Each scene shows the same named points in several views. A view is turned or mirrored, shifted and resized as a whole, has a little noise and may leave points out.

Scene 1
View 1
Z893: [-14  19   3  -5  -2  51   6  13 -19 -17  17  -1  -5 -29 -15   5   0   0
 -16  31 -10  -8 -21 -16]
Z661: [-14   3 -25 -25 -20  -6  -9  27  -7 -14 -14 -29  -6  -2  18   0 -23  -7
   7 -11  19  -6 -39 -21]
Z146: [-20   2  -5 -15   6  13 -11  25  -6 -17 -22  -9  17  15  -1   4  -7   5
   3   0 -21 -25 -11 -40]
Z907: [ 15  20   3   9  37  -6 -14  -1 -21 -25 -16  -4  -5   9 -20   2  -9  16
 -34  -2  -6 -22  -8 -33]
Z917: [ -9  -4 -16 -31  10  22  16  19   9 -17   7 -21 -12 -32  -1  10 -31 -17
  14  -7  20  21 -28 -22]
Z31: [ -6  14 -15  -5  13   5 -22  10 -15 -13 -10  -9   1   1 -10  -4 -11   1
  -4   6   6 -24 -25 -29]
Z356: [ -9   1   0 -17  14  18   8  18  -2 -21  -8 -11   1  -7  -5  10 -15   1
  -3  -4 -10  -2 -12 -31]
Z308: [-25   3  -9 -22  -8  36   0  27  -5 -13   0 -10   7 -14   0   5 -10  -7
  11  12  -6  -8 -23 -25]
Z620: [ -1  17  -8  -6  30  37  -4   1  -9 -12  16  -1 -10 -32 -25   1 -13  -9
  -5  19  11  -1 -22 -20]
Z352: [-20  -3  -3 -25  10  39   9  24   4 -16  -1  -7   7 -17  -7  10 -14  -8
  14   5 -11   0 -14 -31]
Z330: [-13  -1 -10 -24  -2  13   8  24   0 -19  -7 -20  -3 -13   6   8 -21  -6
   3  -6   3   5 -23 -25]
Z375: [ -6  16  -7  -1  29  28 -17   5 -14 -12  -1   4   5  -6 -24  -2  -4   2
  -3  17  -6 -24 -14 -33]
Z81: [-22   5  10 -13   6  41   7  24  -7 -20  -5  -1  14  -4  -9  10   0   6
  -7  14 -32 -15  -6 -34]
Z30: [-12   8 -21 -17 -33 -16 -11  27 -19 -18 -19 -32  -8   6  23   0 -18   2
  -9  -8  15 -13 -40 -15]
Z126: [-14  -6  -5 -26  -6   1  13  29   2 -25 -19 -25   0   0  12  13 -22  -1
   0 -18  -6   3 -17 -30]
Z649: [ -9   8  -1  -7  28  22 -11  12  -8 -16  -9   1  10   1 -17   2  -6   3
  -2   7 -16 -20  -9 -38]
View 2
Z620: [  8  -3  -1 -20   1  12  -8  33   0  23  32 -18  15 -12 -11   0  -1  27
  -2   9   2 -23   7  13]
Z649: [ -6  -6   8  -6  18   5   0  13  22  17  34 -11  12  -7  -6 -16 -12   9
   3  -4  11 -23  19   7]
Z330: [  4   2  22  12   3  20   0  20  11  11  13   3   4   0   9  -4   7  17
   3  -3   7 -15  -1  18]
Z81: [-22   3  19  -9  19  17   4  15  23  11  28 -12  26  -1  -3  -3 -17   8
   0 -19  12 -20  10  13]
Z661: [ 10   3  18  29   5   6   8  10   0  19   3  17  -7   7  16 -12  18  15
  15   1   3  -9  -4   8]
Z308: [-14   5  14   6   8  19   5  22   1  19  15  -8  17   6   5   0  -1  11
   0 -11  12 -17   1  10]
Z146: [-15  -3  17  11  24   5   7   3  24  14  24   0   9   2   4 -18  -9   2
   8 -13  13 -19  15   5]
Z356: [  1  -1  21   0  10  18  -3  18  23   8  23  -3   8  -6   2  -8  -3  13
   1  -5  10 -19   7  19]
Z31: [  3  -2   4  -3  14  -3   3  10   7  23  24   2   9  -3  -4 -13   2  17
  14   1   0 -14  10   6]
Z375: [ -5  -6  -1 -14  17   0  -1  17  12  24  36 -15  15  -8 -11 -13 -10  15
   5   1   6 -23  19   3]
Z907: [ 14 -10   8 -16  21 -10  -3   0  31  13  38   4   8 -15 -11 -22  -6  20
  18   4  -4 -16  21  13]
Z126: [  3   3  32  19   8  20   2  12  24   4  11  12   0   1  14  -9   5  10
   6  -8  10 -14  -1  20]
Z917: [ 14   3  19  11 -10  30  -8  38   1  12  12  -4  -2  -3   9   1  13  22
  -7   7  11 -21  -6  21]
Z30: [ 6  5 22 20 11 -2 13 -1  2 19  2 26  4  8 13 -9 17 19 25 -8 -7 -2 -6 11]
Z352: [-11   2  17   4   7  26  -1  28  12  13  21 -13  12  -1   3  -2  -5  10
  -7  -8  17 -24   5  14]
Z893: [-11   6   8 -27   8  15   0  26   0  21  26 -14  35  -3 -11  10  -8  24
   3 -11   0 -16   1  16]
View 3
Z352: [  4 -10   5  -2  -5  13  19   0  11   3  -1  -1  18  10  21   2  -9   2
  28   1   0  12  -1  13]
Z917: [-10  -2 -13   3  -6  21  23  15   9   5  -2 -18  27 -15  17   8  -3  -7
  23   0 -28  28 -16  18]
Z649: [ 15   4   6   7   7  -1   2  -1   5   0 -16   0   9  27   9   2   7   4
  15 -11  19   7   8  18]
Z661: [-24  -9 -28 -11  14   4  15  -5  13   5  -2 -27  -6 -14   2   2  26   6
   3   2 -20  14  -5   6]
Z146: [  7  -6   4 -12  14  -7   9 -13  14  -2  -8  -1   0  24   5   1  12  12
   6   4  12   0  10   5]
Z30: [-33 -11 -28 -13  15   0   1  -2  13   3   2 -34 -17 -10  -6  -2  38  15
  -2   0 -12  10  -3  -2]
Z330: [-11  -6  -7  -5   0  11  13   7  11   2   0 -17  13  -2   9   4   9   4
  14   4 -13  16  -8   7]
Z81: [  7 -14  21  -2  -7   9   4   2   9  -2   3   2   9  31  16  -5  -2  13
  25  -2  22   1   4   4]
Z375: [ 10   3  -3  15   8   3  -3  -4  -1   4 -17  -1  -3  22  13  -4  10   3
  21 -28  28   8   8  24]
Z31: [ -1   4 -15   6  15  -2  -1  -4   3   4 -17 -12  -5  12   4   0  21   4
   8 -19  12  11   6  18]
Z356: [ 3  0  6  1  0  6  5 12  9 -2 -4 -9 18 14  6  4  5  5 14  3 -1 13 -4  9]
Z893: [ -9 -15   6  17 -19  27  -6  13  -4   8   5 -11   3  15  22 -12   1   9
  40 -28  26  10  -3  14]
Z907: [  8  21   0  17  14 -10 -23  16  -1  -4 -21 -12   3  28 -10   3  27   7
   0 -19  21   9   4  15]
Z126: [ -9  -6  -2 -14   6   3  12   8  18  -4   2 -17  14   3   0   6  13   8
   4  20 -18  12  -6  -2]
Z308: [ -8 -19  -4  -4  -3  16  16  -7  10   6   3  -8   2   5  21  -4   0   7
  27  -5   4   9   0  10]
View 4
Z907: [  1  17  26 -29 -21 -30 -15  -7 -19  -1  19  60 -10 -17 -34   8  19 -48
 -11   1 -38  57 -33 -17]
Z356: [ 22  27   1 -33   8 -28  -3  -6 -26  -3  11  13  -1  -6  13   2  33 -21
   5   6 -28  15 -24   5]
Z146: [ 16  36  12  -9   5 -40 -13  11 -26  11  21  46 -10   6   5   9   7  -8
  19   1 -21  30 -23  33]
Z308: [ 14  34 -15 -27  15 -30  -5  19 -13   3  -2  16   2   5  35  -8  19 -35
  24   8 -25  -2   2  29]
Z917: [ 30  30 -13 -37  -4  10  14 -11  -9   7  -6 -30  12  -9  32 -12  41 -34
  13  20 -33 -28 -13  -8]
Z31: [  4  26  14 -15 -20 -15  -8  13  -4  15   6  47  -8  -5  -9   0   5 -49
  13   8 -36  26 -17   5]
Z375: [  7  17   4 -33  -4 -38   6  -8  -1   1   6  65 -18 -12   0  -6  10 -59
   3  -6 -44  29  -3  16]
Z620: [ 10  12 -13 -53  -3 -18  16 -18   7  -6  -9  31  -5 -19  15 -17  30 -81
  -3   1 -48   5   5  -8]
Z81: [ 17  29 -10 -39  34 -61  -7   3 -32 -13  13  42  -9   2  26  -1  26 -27
   7  -7 -24  29  -8  31]
Z352: [ 28  30 -15 -35  20 -32  10  -9 -17  -2   6  13  -3  -1  36  -8  28 -25
  15   2 -29  -3  -5  24]
Z330: [ 20  35  -4 -26   0  -9  -7  12 -21   7   4  -9  10   0  20  -1  30 -24
  16  17 -25   0 -21   3]
Z649: [ 17  22   8 -27   1 -41   3 -14 -15   2  16  55 -16  -6   1   1  14 -34
   6  -7 -36  30 -15  19]
Z893: [ -3  19 -24 -59  26 -48  -6  18 -12 -19 -11  35   3  -6  31 -14  30 -80
   1   2 -33  16  13  10]
View 5
Z907: [ 42 -24  25 -15  -4 -34 -34 -11   3  34  -1 -66  12 -11 -27  -9 -17  17
  20 -18 -29 -38   2 -20]
Z917: [-34   8  -4  63 -21  16 -16 -22  10  13   7  -1  22 -26  38 -17  -1  -1
  27 -23  -5   0 -31  23]
Z308: [-14   6 -28  24 -18  21   0 -35  -3  19  -7 -30  12 -35  18   9  27   4
   8  -8   3   0  18  -9]
Z661: [-14  -1   6  44  -7 -21   5 -13   1  19 -30 -11 -13 -15  32  11   7   3
  40  39   2  -7   6  20]
Z893: [  4 -19 -22 -12   4  47 -24 -41  -8  30   8 -26  18 -12  10  -8  26 -10
   3 -50  -8   3  25 -33]
Z146: [ 17   9 -16  13 -21 -21   2 -28  -3  18 -12 -71   9 -49 -18  25  10  21
   7   9   2 -23  18 -14]
Z620: [-14 -22  -4   3 -19  22 -40 -23  13  32  13 -25  28  -8  15 -36  18   3
   7 -54 -34 -14  -4 -16]
Z356: [ 10   7  -4  30 -12   1 -11 -28  -1  18   7 -45  20 -38  -4   2  -8   9
  16 -24   2 -12 -10  -2]
Z649: [ 14  -4 -11  -1 -26 -11 -18 -27   4  23   2 -69  23 -38 -18  -1   8  21
   0 -23 -19 -27  10 -22]
Z31: [  6 -19   4   0 -18 -24 -17 -13   5  30 -16 -47   3 -15   1  -4  13  18
  15   6 -26 -28  17 -13]
Z126: [  7  19   1  51  -4 -10   7 -25  -5  10  -7 -35   6 -39   5  21 -18   3
  31  11  20  -8 -14  15]
Z30: [  9  -8  14  27  13 -26   7 -13  -9  23 -38 -13 -25  -5  26  21  -1  -3
  48  52   7  -8  18  13]
Z352: [-13  13 -27  33 -26  21  -5 -37   2  14   7 -38  27 -47   7   3  14   8
   2 -29   2  -4  -3  -7]
View 6
Z649: [-54  -9  14 -27  -1 -39 -18  37  -3 -50  20  27   3  12   3 -21  -2  16
  -9 -18 -17 -22  32   1]
Z893: [-61  -6  31 -23 -42 -31  -8  12  -9 -64  28  -7 -10 -30  20  18  28   6
  13 -19  19 -28  34  13]
Z352: [-40  -1   4   1 -18 -32 -14  32   4 -65  20   0   1  -6  18 -21  12 -13
   0 -10   7   7  17 -21]
Z375: [-59 -18  25 -31   0 -35 -16  25  -5 -53  33  15  -2   9   2 -13  -1  27
  -6 -21 -10 -43  37   1]
Z907: [-49 -34  29 -45   9 -23 -20  22 -22 -19  16  58  -4   8  -1  -2 -11  21
  -9 -20 -41 -35  20  29]
Z30: [  2 -39   7 -18 -26 -41 -20 -11 -49 -23  43  20 -17  -9 -22 -29  47 -19
  15  17 -60  22 -11  19]
Z330: [-19 -22   6   0 -16 -26 -17  15 -16 -40  26  11  -9 -13  11 -20  16 -24
   4   3 -16  21  -5 -11]
Z308: [-35  -4   6  -3 -31 -42 -15  20  -9 -65  35  -8  -4  -9   4 -22  33  -9
   6  -2  -4   6  19 -13]
Z146: [-36   0   1 -24 -14 -57 -21  42 -13 -52  19  34   9  18 -12 -36  19   0
  -7  -7 -37   2  29   4]
Z126: [-13 -17  -5  -2 -16 -30 -19  27 -19 -35  10  31  -3  -7   7 -26  17 -33
   0   7 -32  38  -8  -4]
Z81: [-56  14  10 -23 -34 -49 -15  47  -2 -67   6  21   9  -4  10  -9  22  -1
  -1 -18  -2  -6  38   8]
Z917: [-21 -33   6  18  -5  -3 -12   5  -8 -42  33 -11 -18 -23  30 -17   2 -29
   5   5   8  22 -18 -35]
Z661: [  0 -36   3  -4 -13 -34 -20  -7 -35 -31  46   6 -17  -6 -13 -38  33 -20
  10  17 -45  24 -14  -7]
Z620: [-57 -32  32 -14  -3  -9 -11   4  -4 -48  40  -7 -15 -18  27   5  -5  14
   3 -18  17 -37  19 -12]
Z31: [-36 -31  18 -28  -1 -37 -19  10 -23 -36  42  20  -9  10 -11 -24  11  16
  -2  -6 -35 -23  17   6]

Which points are out of place in each view (at most two, in the order of its rows)? Write none if all are in place.
view 1 | Z907
view 2 | Z661, Z31
view 3 | Z375
view 4 | none
view 5 | none
view 6 | none
